The views of a scene show one set of named points, each view turned or mirrored, and shifted as a whole, with a little noise and some points left out.
In the rows, zero is written as 128.

Scene 1
View 1
Tedad: [ 99 132 154 155 128 177 119 154 118 160 157  96 162 149 127 111  92 117
 172 126  77 112  73 113 150 143 142 177 135 128 114 105  92 120 148  88
 148 135 133]
bapaf: [ 90 149 162 116 125 151 109 124 114 152 124 116 146 123 127 104  95 135
 165 121  99  89  92 137 138 133 164 162 131 163 141  93  95 110 144 123
 134 154 143]
nani: [ 85 145 169 106 124 145 100 111 120 147  98 128 132 117 149 113 119 144
 160 107 118  89  98 140 134 124 166 156 131 175 142  97 111 113 157 142
 130 154 144]
Gakad: [105 162 168 105 134 137 109  80 138  99  99 152 160 120 111  92  80 166
 144  89 101  98 121 132 171 139 179 163 111 142 170  63  86 111 144 121
 140 143 145]
Nat: [ 97 138 181 150 113 179 105 144 128 152 109 124 123 146 180 112 142 136
 149 104  96 115  86 104 153 116 138 182 138 150  90 122 115 129 209 140
 161 117 143]
Valov: [106 149 164 157 121 179 119 153 121 150 154 104 162 147 127 112 100 132
 162 110  72 120  82 100 164 143 138 187 137 124 106 102  80 124 178  97
 162 120 135]
ripa: [ 86  98 171 129 126 155 104 114 130 147  93 137 110 146 183 119 131 118
 159 120 138  94  91 147 137 124 162 165 123 165 131 109 144 107 156 140
 129 150 131]
Dula: [100 141 168 110 133 138 110  84 133 107  92 153 147 119 128 105  90 150
 147  96 119  97 115 140 160 135 184 168 108 150 166  69 103 108 142 132
 133 146 139]
Luvar: [ 82 137 180 106 107 147  98 113 125 159  75 136 106 121 183 114 153 143
 155 104 131  84  95 135 131 109 158 151 133 186 129 112 134 108 183 167
 134 150 150]
vivar: [ 95 118 154 113 146 143 107  90 129 118 110 134 159 129 112 103  65 129
 166 120 121  92 106 156 152 150 190 162 108 148 174  65 109 101 104 104
 121 159 127]
sisu: [106 140 160 142 134 162 119 128 128 131 134 118 167 141 122 105  84 133
 164 111  86 110  90 118 162 145 156 173 123 128 129  86  84 121 147  98
 148 140 130]
Reso: [ 84  91 172 150 114 177  99 150 122 177 108 118 109 158 207 129 154 105
 169 127 130  96  62 130 128 119 141 176 139 168  98 141 139 118 181 142
 137 143 135]
Pidal: [ 98 139 163 152 125 174 116 150 124 152 148 104 157 147 133 114  98 123
 170 119  74 114  79 109 153 136 145 180 132 132 109 105  88 125 162  98
 150 133 129]
zov: [ 58  87 172 105 104 145  86 125 111 202  60 128  69 126 238 136 183 111
 175 128 174  70  74 176  91 107 165 141 133 220 126 137 179 100 165 187
 111 177 141]
Povur: [ 87 128 168 136 115 170 103 151 114 183 119 105 121 137 174 119 133 117
 169 123 105  98  70 126 126 121 140 169 146 165 106 128 117 118 175 133
 140 151 137]
dep: [ 99 122 169 156 126 169 112 143 127 143 128 118 141 150 162 114 120 123
 160 115  95 111  80 115 160 130 145 183 136 136 106 114 107 126 178 116
 149 126 129]
tel: [102 130 163 137 131 157 117 107 131 118 121 132 155 145 126 106  86 135
 155 110 102 109 100 121 168 142 166 175 116 130 139  85  92 113 142 106
 141 134 130]
kabob: [ 77  89 165 114 126 149  96 116 122 167  94 123 113 138 179 121 125 107
 174 130 144  85  81 161 121 127 170 160 122 175 141 106 146 102 134 139
 121 165 128]
Voril: [ 72 159 158  97 108 159 102 149  98 194 118 101 124 107 148 118 129 136
 180 120 107  77  71 142 104 112 152 142 145 191 125 113 109 117 164 147
 132 167 160]
View 2
sisu: [152 126 121 115 118 120  87 179 123 157  93 137 146 108 121  88  98 121
 138 136  93 102  86 150 159  71  95 125 130 112 111 160 120 143 153 106
 117 154 166]
bapaf: [162 130 136 113 111 132 102 176 122 142  81 118 146 108 116 105  87 108
 120 124 116 106 102 155 147  99  95 124 112 107  87 151 138 145 150 134
 143 148 155]
Gakad: [130  96 164 111  72 136 109 148 146 125  94 103 129  99  69 130 135 115
 142 164 129 123 123 139 158  93  97  98 114 101 109 162 150 130 136 147
 137 157 153]
ripa: [140 144  98 169 145 100  73 200  94 134 103 131 128 119 124 128 119 109
 123 111 126 100 110 124 147 152 105  89 104 101  87 132  61 130 167  98
 185 142 165]
kabob: [163 149 112 138 133 115  94 188 107 129  86 110 145 113 125 123  94  95
 113 109 138 111 121 140 140 147  98 107 100 103  79 132 101 138 161 132
 177 143 157]
tel: [139 114 131 118 105 114  96 160 139 148  96 128 133 102 102 106 118 115
 152 154 109 115 113 136 163  79  92 104 124 103 106 160 119 134 146 120
 128 151 168]
Pidal: [153 127 121 111 128 118  89 193 120 166 102 140 146 101 124  81  93 123
 141 133  91  95  74 144 162  65 101 134 129 106 112 170 120 140 153  94
 117 160 160]
Luvar: [143 145 122 152 125 121  99 210  84 108  96 103 138 120 110 134 110 107
  90 101 138  94 106 146 132 171 109 109  94 104  79 142  99 131 162 117
 181 154 146]
nani: [155 134 119 136 119 120  97 179 117 137  87 112 138 110 117 119  95 104
 122 119 125 111 113 149 148 119  91 106 107 100  86 141 112 141 158 130
 162 140 162]
Dula: [135 106 148 122  89 129 104 151 139 126  88 106 128 106  85 131 129 101
 138 155 135 125 125 138 154 105  95  92 109  96  95 145 128 132 149 149
 149 151 163]
dep: [140 137 112 130 138 108  80 195 108 158 108 147 143 107 122  94 111 129
 137 129  96  90  82 135 158  89 105 116 123 110 105 164  95 130 162  84
 136 157 162]
Valov: [141 124 129 110 124 116  88 193 115 163 103 144 145 100 118  77 102 134
 139 139  76  91  65 149 165  53 107 139 133 114 118 178 128 136 148  88
 104 164 157]
Tedad: [167 137 109 109 137 111  86 184 125 174  91 146 152 105 132  74  81 124
 137 129  86  95  76 147 161  55 100 138 134 108 103 165 122 143 152  96
 117 149 168]
View 3
zov: [180 138 119 154 163 113 200  98 159  59 148 103 165 144  31 142  54 182
 225 127  34 188 144 192 151 147  32  66 184  85 190 129 116 150 145 143
 213 116 182]
Dula: [114  91 135 179 129 152 151 107 102  89  78 139  95 154 114  80  96 134
 121 120 155 135 122 154 122 129  54 125 172 131 167 161 132  81  88 111
 128 144 160]
Gakad: [101  89 134 180 126 161 143 102  97  95  67 138  83 158 123  80  86 132
 109 109 176 127 124 145 109 119  60 131 176 129 161 172 135  72  81 109
 117 148 159]
Valov: [145 120  88 128 108 178 136 138  75 166  57 154 118 111 147 125 144 142
 129 145 156 111 148 132 132 110 103 144 125 154 155 192 146  89 109 115
 137 101 160]
vivar: [129  78 135 179 132 163 165 108 109  97  83 145 110 163 118  87 109 111
  93 135 135 136 103 147 159 143  46 141 169 160 164 158 116  79  75 119
 122 157 158]
Luvar: [147 133 109 155 136 146 158 104 128  90 105 121 126 138  82 121  70 168
 183 124 108 146 153 163 117 126  64  96 171 100 169 157 130 118 125 124
 169 115 171]
Voril: [186 142  77 140 117 170 152 110 142 115  70  97 140 149  96 157  81 138
 164 135  93 124 158 147 139 124  58 123 169 119 130 175 135 105 124 135
 168 123 175]
Povur: [173 135  87 127 128 158 157 127 110 134  92 133 147 122 107 144 120 152
 170 145 100 132 148 154 149 124  78 118 146 128 160 170 134 113 123 129
 173 102 170]
Pidal: [152 114  89 128 115 174 148 132  79 160  67 151 129 120 139 122 143 141
 135 150 141 118 137 132 142 119  92 146 131 154 160 181 141  90 107 119
 143 106 158]
kabob: [162 104 119 157 142 139 188 114 128  95 116 133 147 144  82 121 105 148
 151 142  80 161 119 167 165 143  47 110 164 134 175 145 122 115 116 132
 167 130 175]
nani: [152 110 114 155 136 153 170 111 114 106  89 130 122 145 102 113 100 143
 138 134 116 138 134 153 142 135  58 120 158 135 166 160 130 100 107 127
 150 129 167]
ripa: [144 116 127 150 144 132 182 119 101 103 121 147 138 118  81 111 109 177
 180 138  96 160 137 170 136 130  66  98 156 125 201 144 125 127 127 124
 174 103 171]
Tedad: [163 113  89 129 118 180 147 139  87 157  67 146 130 118 139 131 148 134
 118 158 130 116 140 126 155 125  89 145 129 163 156 184 137  90 103 119
 150 114 162]
Reso: [174 131  88 124 139 143 172 128 103 136 112 143 155 107  88 142 123 174
 187 152  84 150 147 168 153 126  85 108 138 127 184 156 130 130 140 127
 185  94 173]
Nat: [145 139  93 127 124 158 145 128  80 138  90 143 126  97 115 119 117 177
 185 134 134 136 165 150 111 112 100 108 143 113 182 170 142 118 130 112
 166  83 161]
View 4
bapaf: [110  71 114 147 136 159 126 170 105 144 145 162 119  88 110 103 136 140
 136 120 175 137 147 148 149 130 128 110 139 157 112 131 117  84 132 134
 133 108  78]
tel: [134  87 143 170 138 175 115 177 119 150 139 189 121  97 105  85 127 128
 120 119 162 151 135 129 163 140 105  92 123 162  95 110 107  94 133 136
 127 117 104]
dep: [129 110 100 159 140 140 101 171 146 137 142 151 143  93 125  97 149 121
 130 116 163 174 132 125 152 159 106  91 118 144 102 101 110  81 125 128
 142 112 119]
Gakad: [122  72 189 148 112 193 122 173  86 145 163 219 133  96  87  96  99 137
 122 124 158 143 148 145 162 136 118 108 145 163  95 115  94  91 149 139
 119 119  87]
nani: [ 94  89 108 140 139 162 130 168 104 147 153 157 129 109 103 106 151 140
 144 135 179 147 127 138 132 131 135 116 132 162  96 116 115  92 126 125
 133 113  99]
Povur: [101 101  70 134 145 122 119 167 134 134 145 117 136 105 126 116 174 133
 146 123 185 163 134 136 133 142 133 106 127 138 109 113 122  75 116 123
 150 103 110]
kabob: [ 76 102  78 135 145 158 142 165 104 162 152 139 121 135  99 105 177 147
 171 147 186 146 111 138 114 119 148 119 125 178  83 113 117 106 113 119
 124 112 112]
sisu: [143  87 127 180 141 167 111 175 131 147 128 176 115  81 122  86 126 126
 112 110 159 149 148 132 173 144  99  89 122 148 109 121 111  87 135 142
 130 114  94]
vivar: [111  70 141 163 148 198 142 177  88 176 137 200  90 105  90  77 122 143
 135 129 172 122 134 137 153 112 126 108 127 188  92 126 110 110 131 134
 109 122  79]
Voril: [ 77  70  73 109 138 133 128 163  99 124 149 115 129  92 119 133 168 156
 146 121 194 139 148 160 127 129 152 127 149 134 126 138 121  72 126 121
 154  96  77]
Valov: [157  95 106 175 142 139  93 172 157 128 126 156 130  58 144 100 139 121
 103 100 158 161 156 129 172 161  96  78 123 131 126 114 118  71 126 139
 146 107 100]
Luvar: [ 74  98 106 105 113 138 122 159  95 126 185 147 162 127  90 130 158 146
 161 147 186 168 121 142 115 140 152 131 143 147  92 102 113  81 131 116
 143 112 115]
Nat: [121 112  99 128 124 114  94 166 149 108 165 139 172 100 119 118 154 115
 134 125 167 189 128 121 137 167 119  98 130 128 109  89 114  74 127 126
 157 110 133]
zov: [ 28 117  50  85 136 126 145 155  90 142 186  99 150 165  83 138 209 156
 207 169 212 164  97 145  76 123 178 151 134 162  70 100 127  95 104  99
 144 110 130]
Reso: [ 92 127  51 131 151 116 111 164 142 135 151 107 154 122 119 117 191 128
 165 137 185 178 109 129 115 148 129 105 115 147  94  95 124  88 109 117
 143 114 140]

In a view up to two points have been moved. Name them for each view, in the order of its rows, or write none.
view 1 -> nani, ripa
view 2 -> sisu, kabob
view 3 -> zov
view 4 -> none

Scene 2
View 1
kuz: [124  94 119 106  79  95 125 153 126  99 122 126  96 134 117 150  96 134
 132 177 104 141 193 170 144 123 135 138 120 136  85 151 140 145 114 190
 118  92 150]
zedef: [116 113 120 107 149 179 114 142 106 136 113 188  82 143 123 134 137 120
 129 101 134  89 184 134  97 124 130  93 110 107 145  99  72 108 141 158
 143 138 152]
Zabi: [142 134 118 112  67  83 112 114  78 114 119 137 103 124 122 137 120 113
 125 172 120 149 167 151 111 107 162 131  93 158 105 159 173 152 119 174
  96 109 138]
fiziz: [150 139 112 137  91  69  94  75  78 119 115 158 122 112 109 115 141 126
 106 167 113 146 162 140 121  99 168  94  83 125 106 209 196 130 120 173
 124 116 115]
Zef: [159 162 118 122  76 104 103  81  41 128 116 172 110 125 131 121 158 100
 121 151 130 150 153 129  82  88 180 100  70 156 133 164 179 134 129 167
 102 134 121]
daza: [138 114 112 132 107  57  90  95 113 111 121 142 119 106  97 117 118 141
 107 170 100 131 172 154 151 115 147 103 103 106  94 213 186 128 115 170
 133  95 116]
mim: [135 100 129 114  78 140 136 116  90 107 111 162 106 146 115 134 124 117
 131 160 108 160 189 147 125 104 164 102  97 147 111 153 147 149 135 210
 111 117 149]
bofi: [135 148 121 100  92 111 109 152  83 136 119 143  77 131 140 150 121 105
 134 143 141 106 161 152  84 110 131 146 109 163 127  95 115 132 110 137
 105 125 150]
sof: [154 184 113 116 104  93  88 112  53 152 117 165  92 116 137 134 148  94
 121 127 150  98 143 132  61  99 149 117  83 145 145 124 146 119 111 114
 112 140 126]
Rez: [122 114 110  89  83  76 110 195 130 122 127 107  72 129 135 173  81 124
 138 168 125  93 171 188 119 131 103 180 131 149  93  97 107 140  99 140
 109  92 153]
keb: [137 157 116 110 128 146 100 117  73 148 114 182  89 128 129 132 151 105
 127 111 148  98 162 132  72 104 143  99  94 131 153 113 108 110 130 134
 129 141 140]
razu: [137 146 124  94  81 129 123 152  69 125 111 146  81 139 138 156 121  93
 143 143 143 125 160 154  75 109 144 150 105 168 130  88 111 143 120 156
  96 126 153]
View 2
kuz: [140 128 124 146 149 187 130  72  81 104 149 114 170 127 134 108 147 115
 118 116 164 110 139 129 181 115 128 136 152 111 173 141 119 158 128 205
 159 165 112]
bofi: [121 133 143  96  92 183 169 136 102 131 139  81 134 110 114 115 104 127
 141 105 134 107 122 113 151 112 143 131 104 134 142 180 107 146 107 158
 121 159 102]
keb: [117 130 115  85  83 158 167 152 111  97  91  87 122 102 118 116 102 142
 127 132 105 122 129  67 162 110 139 126 104 162 104 198 129 149  93 136
 122 165 163]
Rez: [100 130 156 117 120 184 129 106  80 140 165  89 150 109 123 153 131 106
 148 106 149  89 121 142 163 103 139 144 121 101 181 143  76 173 115 187
 130 146  45]
daza: [150 104  72 155 174 199 162  48  92  93 114 154 151 149 151 127 139 143
 127 131 132 104 152  75 174 147  99 150 130 131 153 143 143 123 116 227
 145 165 145]
razu: [142 136 150  98  84 176 172 153 105 121 147  58 144 109 105  69  96 127
 125 104 150 120 123 115 158 101 166 123 119 140 137 195 117 141 121 143
 140 175 133]
fiziz: [165 106  71 145 153 202 196  73 105  99 112 141 143 148 141  94 121 161
 120 120 131 117 145  63 164 154 114 145 118 139 135 167 156 100 119 212
 145 176 163]
Zabi: [162 120 109 136 139 201 188  89 100 119 143 117 149 144 135  77 118 135
 124  99 155 115 136 102 158 133 138 140 125 127 152 164 129 117 130 201
 145 176 123]
zedef: [113 146 114  97  80 146 135 148 102  82  93  78 141  91 119 118 123 130
 118 139 117 130 132  85 185  94 144 117 135 162 107 194 136 175  94 129
 138 162 186]
mim: [162 134 112 139 130 180 155  99  91  85 134  95 165 130 129  66 130 124
 106 122 161 126 140 106 179 108 147 130 160 130 148 172 139 141 134 180
 166 175 167]
View 3
zedef: [134 113 167 113  65 150 134 107 166 139 133  56 135  87 157 133  81 137
 159  94 186 131 150 107 168 111 127 144 111 126 137 130 129 146 137 110
 158 123 137]
sof: [150 101 157 136 101 144 102 123 128 153 150  76  66 138 128 129 135 122
 134 115 189 110 116 107 146 116 167 108  82 137 184  97 116 107  88 137
 182 142 126]
Rez: [ 76  87  66 167 151 157 103  93 179 244  97 125  52 105 141 105 120 137
 155 113 171 162 140 119 162 140 194 152  94 136 163 136 119 209 116 158
 114 112 151]
daza: [143 154  93 139 148 132 147 120 138 185 105 106 112 174 142 124 157 121
 114 174 123 151 140 118 101 191 127 122 119 128 143 134  79 148  89 114
 107 144  89]
Zabi: [133 110  92 133 114 158 127 129 157 183 103 109  74 168 143 109 132 108
 149 138 165 159 148 122 115 148 159 122 108 121 173 135  81 155  93 127
 145 165  76]
mim: [135 113  97 107  85 164 147 131 177 161  94  92 111 145 159 110  96 111
 164 123 169 171 169 126 124 134 141 138 129 110 152 144  84 165 119 112
 140 169  68]
razu: [117  75 120 133  90 163 109 118 176 184 111  96  61 113 142 106  99 119
 171  93 202 148 141 116 160 101 180 130  99 125 180 120 117 163 113 141
 167 148 119]
Zef: [168 113 136 117  84 151 128 144 132 133 126  81  86 177 133 119 132 101
 140 127 175 135 132 115 118 124 147 102 105 127 178 107  82 104  85 116
 180 175  68]
bofi: [112  86 120 144 108 157 103 114 157 189 122 102  61 115 138 112 114 128
 159  99 192 138 131 109 161 115 177 132  94 133 178 110 122 161 112 141
 161 133 131]
fiziz: [161 148 109 125 121 145 141 134 134 154 118  92 101 183 140 125 145 111
 120 166 142 139 141 115 102 167 133 111 110 131 162 127  72 125  81 112
 141 165  68]
kuz: [103 114  68 135 133 153 136 112 176 210  85 119  93 134 154 104 117 127
 160 137 154 179 164 127 129 156 151 150 122 122 143 150  93 201 115 123
 106 144 100]
View 4
zedef: [ 91  92  93 121 158 141  50  84 101 101 107  64 106 156 123 153 124 115
 132 104 178 101 121 108  92 134 143 112  91 139 137 138 106  53  57 135
 128 150 166]
kuz: [135 130 102 172 139 109 126 125 159 117 110  80 115 133 137 198  56 156
 114 137 133 110 126 170  72  91 142  84 142 146  71 161 125  32 113 160
  90 136 115]
mim: [100  98  82 142 143 128 130 122 140 110 109  84 110 138 129 171  76 117
 149 140 157 122 150 155  84  98 134  83 114 158  83 163 142  37  94 167
 120 141 138]
sof: [109 102 125 119 125 147 105 160 144 102  89  70  77 146 125 108 151 118
 136  88 129 117 114 122 131 128 121 156  76 140 146 140 119  61  98  92
 120 126 101]
bofi: [123 128 133 161 124 144  91 147 130 137 100  45  94 166 126 148 116 149
 121 102 133 116 111 131 105 105 120 116  88 147 135 139 123  61  89 103
  83 135 110]
fiziz: [113  87  90 116 135 117 164 155 194  77  90 122  88  95 137 135  98 101
 146 121 117 123 137 156 105 119 138 144 116 139  87 162 129  32 127 149
 145 126 100]
Zabi: [125 115 107 150 128 133 152 161 166 113  96  85  97 133 130 156  84 128
 143 124 125 128 140 159  98  92 122 112 114 154  91 157 143  40 118 140
 111 130  99]
keb: [ 96 100 110 122 144 146  67 114 123 100  94  69  92 155 121 130 136 117
 131  94 150 107 117 111 112 138 134 139  80 136 147 138 108  58  73 108
 129 140 142]
Zef: [ 89  83 100 111 134 145 154 159 158  97  81  93  87 127 123 113 125  93
 171 116 138 136 152 134 125 117 115 134  79 153 111 156 142  50 109 131
 140 124 107]

In a view up to two points have been moved. Name them for each view, in the order of its rows, or write none.
view 1 -> zedef
view 2 -> razu
view 3 -> none
view 4 -> none

Scene 3
View 1
nar: [145  98 121 107 109 163 116 131 112  97 156 148 126 142 158 145  79 130
 157 123 179 136 159 152  89 184 121 111 136 138 104 152 127 156 170 145
 142 115 190]
daduv: [153 103 152  73 111 164  96 129 128  91 137 144 138 151 164 152  80 120
 192 123 172 126 147 145  85 138 131 113 121 145  95 138 122 156 164 142
 115  90 174]
dofo: [147  86 149  81 105 179  98 132 126  87 141 155 132 153 165 158  70 120
 193 122 177 124 163 149  78 165 128 109 125 140  87 139 125 164 164 142
 129  92 173]
gadeb: [131 119 136 125  66 141  82 117 110 129 153  79 120 156 106  78 108 121
  73 119 116 134 165 159 123 183  98  74 115 114 152 156 156 134 217 102
 123 225 237]
dafe: [144 123 167  82  73 127  80 109 120 121 130  97 148 174 112 104  87 112
 114 122 130 126 154 139 102 144 132  84 108 122 152 136 149 148 210  99
 113 180 228]
Sal: [156 141  89 121 142 120 165 131  85 102 179 157 142 135 166 156  86 134
 140 131 204 160 142 116  96 177 130 134 156 159 101 171 103 154 157 159
 148 101 182]
Tegun: [167 138 142  64 128 129 133 123 105  97 138 160 166 160 169 167  77 123
 192 123 198 135 135 111  74 122 152 136 137 160 100 141 101 159 156 150
 124  65 173]
Zeza: [155 162 116 106 119 104 140 123  91 121 163 117 153 152 143 129 105 125
 115 128 170 152 134 119 108 142 127 121 138 148 128 163 111 139 178 135
 126 141 204]
demem: [143  97 123 120 111 164 126 123 107 100 157 154 130 143 156 148  67 129
 153 122 183 137 171 143  85 205 125 103 143 137 104 158 126 170 179 144
 154 124 198]
Fik: [148 106 113 128 110 151 130 122 105 106 165 145 133 138 150 139  74 130
 124 125 179 140 169 138  94 204 120 105 144 131 113 162 127 165 185 138
 156 139 208]
vud: [155 136 141  79 107 131 109 125 111 112 139 125 146 162 149 131 101 121
 152 122 164 139 130 132 100 121 130 117 121 149 116 150 120 141 168 131
 107 118 184]
Dil: [154 148 114  93 130 127 126 136 105 109 159 128 139 152 161 138 111 123
 150 124 173 152 129 132 112 127 122 127 130 153 107 159 109 128 154 149
 115 107 171]
neru: [133 143 123 108  89 124  90 127 106 132 157  77 126 151 119  86 128 121
  85 120 125 147 135 148 140 141 100  91 113 130 146 158 138 118 189 113
 109 194 211]
View 2
vud: [122 129 106 118 178  87 132 114 139 127 128 120 149 130 149 147 147 135
 124 174 149 121 102 148 112 106 157 138 132 148 161 114 136 143  91  93
 132 121  95]
daduv: [ 96 154  90  84 190  86 158 132 113 114 115 137 151 127 137 157 131 117
 105 188 140 115 100 164 120 112 162 103 127 161 158 123 137 169  84  84
 138 105  83]
Fik: [137 169  97 110 153 106 104 118 149 107 120 126 160 135 138 141 138 125
 112 168 161 124  96 128 127 116 139 135 151 144 167 129 143 130 107 101
 152 123 104]
nar: [112 166  93  95 164 106 132 121 130 107 120 135 156 135 134 150 138 122
 103 174 152 123  95 140 118 122 138 115 140 151 163 130 140 146 100  94
 151 119  96]
Dil: [133 130 109 121 176  97 149 115 119 142 140 113 155 119 174 159 131 107
 116 170 165 126 118 139 129  88 180 113 111 181 167 115 142 145  82 113
 110  91  91]
neru: [124  80 133 180 154 140  95  74 132 157 159 107 134 139 181 150 182 151
 139 163 168 143  94 123  88  88 115 174 131 135 140 120 132 103  85 110
 143 124 115]
Tegun: [128 154  84  79 202  44 167 146 144 119 115 121 165 115 144 152 112 112
 117 185 147 112 114 156 139  99 215 107 110 175 173  99 144 171  81  95
  93 106  74]
demem: [141 185  89  94 144 104 114 124 150  98 123 131 167 141 138 137 128 108
 100 165 163 120  97 124 138 123 147 125 155 154 180 134 145 136 111 104
 151 122 103]
dafe: [108 102 110 153 180  95  97  93 152 135 133 122 128 140 139 137 174 175
 145 175 148 133  85 147  77 115 130 183 141 103 134 116 125 126  89  76
 145 148 109]
dofo: [ 91 176  87  69 175  94 151 133 121  99 107 144 156 133 128 154 122 113
  99 180 140 113  99 161 127 125 150  96 141 162 164 130 142 162  97  84
 153 111  80]
gadeb: [130  98 124 178 133 145  64  72 150 139 148 114 133 153 158 141 189 168
 138 161 167 141  82 118  78 113  90 193 155 104 140 133 128  94 105  95
 172 152 126]
Sal: [178 178  94  98 149  92 125 127 153 121 132 102 184 128 167 143 108  90
 108 157 176 124 119 112 157  92 193 108 130 195 196 114 153 135 108 133
 108  97 100]
Zeza: [157 123 113 143 168  90 116 111 152 145 146  96 161 125 174 142 145 125
 133 163 177 134 112 120 124  84 176 150 123 162 166 107 144 126  92 117
 109 112 109]
View 3
gadeb: [140  80  82 139 171 123 150 130 110 145  85 158 111 145 131 108 149  90
 132  78  59 147 177  93 139 131 121 158  96  65  53 192 174  90  97 136
  92 184 138]
dafe: [107 112 103 117 158 100 104 139 114 162  93 123 102 101 105 108 146  90
 113  89  69 133 147  98 136 152 115 120 111  63  67 204 155 109 102 127
  95 170 109]
neru: [124  91  99 135 129 137 150 105 101 151  95 153 117 157 130 127 122 106
 134 109  62 149 157  89 138 139  96 135 117  89  76 180 168  97 109 123
  78 170 130]
daduv: [ 69 156 112 110 116 112 115 165 133 156 124  95 121 100  97 126 169 109
 132 111 104  81  94 152 126 162 124 114 129 147  89 173  95 143 161  95
  93 152  57]
dofo: [ 77 158 101 110 127 112 126 185 141 153 127  96 121 100  99 120 185 112
 133 106 111  73  98 170 120 156 144 130 121 154  75 174  85 144 173  97
 103 154  59]
nar: [ 89 146  98 118 142 120 134 173 141 147 110 113 125 114 109 119 172 113
 133 104  99  90 117 150 128 148 133 136 114 143  74 168 100 130 164 114
 106 167  75]
vud: [ 82 137 119 107 116 128 114 139 120 159 108 115 124 119 106 129 132 111
 123 123  90 108 119 121 135 157 103 104 131 134  93 175 116 131 147 109
  91 160  80]
Sal: [ 78 168 120 103 133 178 144 167 164 153  81 112 152 161 104 146 129 154
 133 143 111  85 147 144 127 133 106  98 125 211 113 121  76 127 232 148
 129 200  68]
demem: [ 99 143 101 112 166 136 131 183 158 149  86 116 136 130 102 125 157 123
 130 105 100  95 154 137 129 136 125 120 106 151  84 156  97 126 182 146
 126 196  81]
Tegun: [ 53 175 137  84 114 127  96 165 143 165 108  85 134  99  83 133 134 130
 111 138 104  85 105 142 127 160 103  75 140 171 114 155  83 148 187 116
 106 168  47]
Fik: [103 133  94 117 158 131 134 175 145 152  92 119 125 126 109 124 162 115
 134 101  96  97 146 135 129 133 130 131 103 132  69 163 110 117 167 137
 114 189  92]
Zeza: [ 96 132 119 109 134 153 124 128 129 160  80 127 132 146 106 132 111 131
 119 128  83 126 158 102 141 141  90  97 124 136 105 157 127 111 158 144
 106 187  97]
View 4
daduv: [121 108 122 128 150 111  87 145 115 108  80 117 107 134 171 121  82 145
 112 102 139 133 171 134  91 161 113 179 125  81 118 105 123 103  99  65
 102 165  96]
demem: [134  86 105 129 148 125  79 150 115 136  83 129 103 126 138  99  72 173
  99 129 149 173 145  99  93 135  91 185 142  98 117 104 114 126  79 113
  97 170 150]
Sal: [131  69 127 101 121 112  79 168 129 154  99 122 116 101 146 130 104 162
  74 139 157 207 141 120  97 111  99 161  96 106  80 117 144 143  80  89
 104 150 157]
Fik: [132  82  97 135 155 117  88 127 114 152  80 135  98 123 138  94  77 181
 107 120 149 157 140  96  88 132  96 175 149 104 113 111 111 119  85 107
  94 161 143]
Tegun: [110  85 147 100 121  85  84 164 128 117  79 105 116 110 174 141 112 139
  82 111 130 168 169 157  94 150 118 158  85  65  61 119 147 122 106  37
 120 155 107]
dofo: [127 108 118 132 149 118  81 153 107  98  79 119 100 140 164 110  77 145
 118 120 139 135 173 123  94 167 108 192 140  75 128  90 118 109  90  79
  99 182 113]
nar: [129  97 102 134 154 115  88 136 110 126  80 124  99 135 154 107  75 160
 117 113 148 146 160 112  92 148 105 176 141  99 128 104 114 111  89  91
  95 169 115]
Dil: [127  88 118 114 134  97  96 139 128 151  97 128 117 110 159 142 104 156
  99 113 159 164 157 140  91 126 111 152  96 121 107 131 153 111 103  52
 103 131 109]
gadeb: [136  81  51 168 190 106 118  49 107 214  77 156  94 120 115  85  66 235
 147  86 167 125 111  66  72 100  93 155 177 171 148 155 106  80 106 117
  70 131 125]

In a view up to two points have been moved. Name them for each view, in the order of its rows, or write none.
view 1 -> nar, Fik
view 2 -> vud
view 3 -> Sal, demem
view 4 -> Tegun
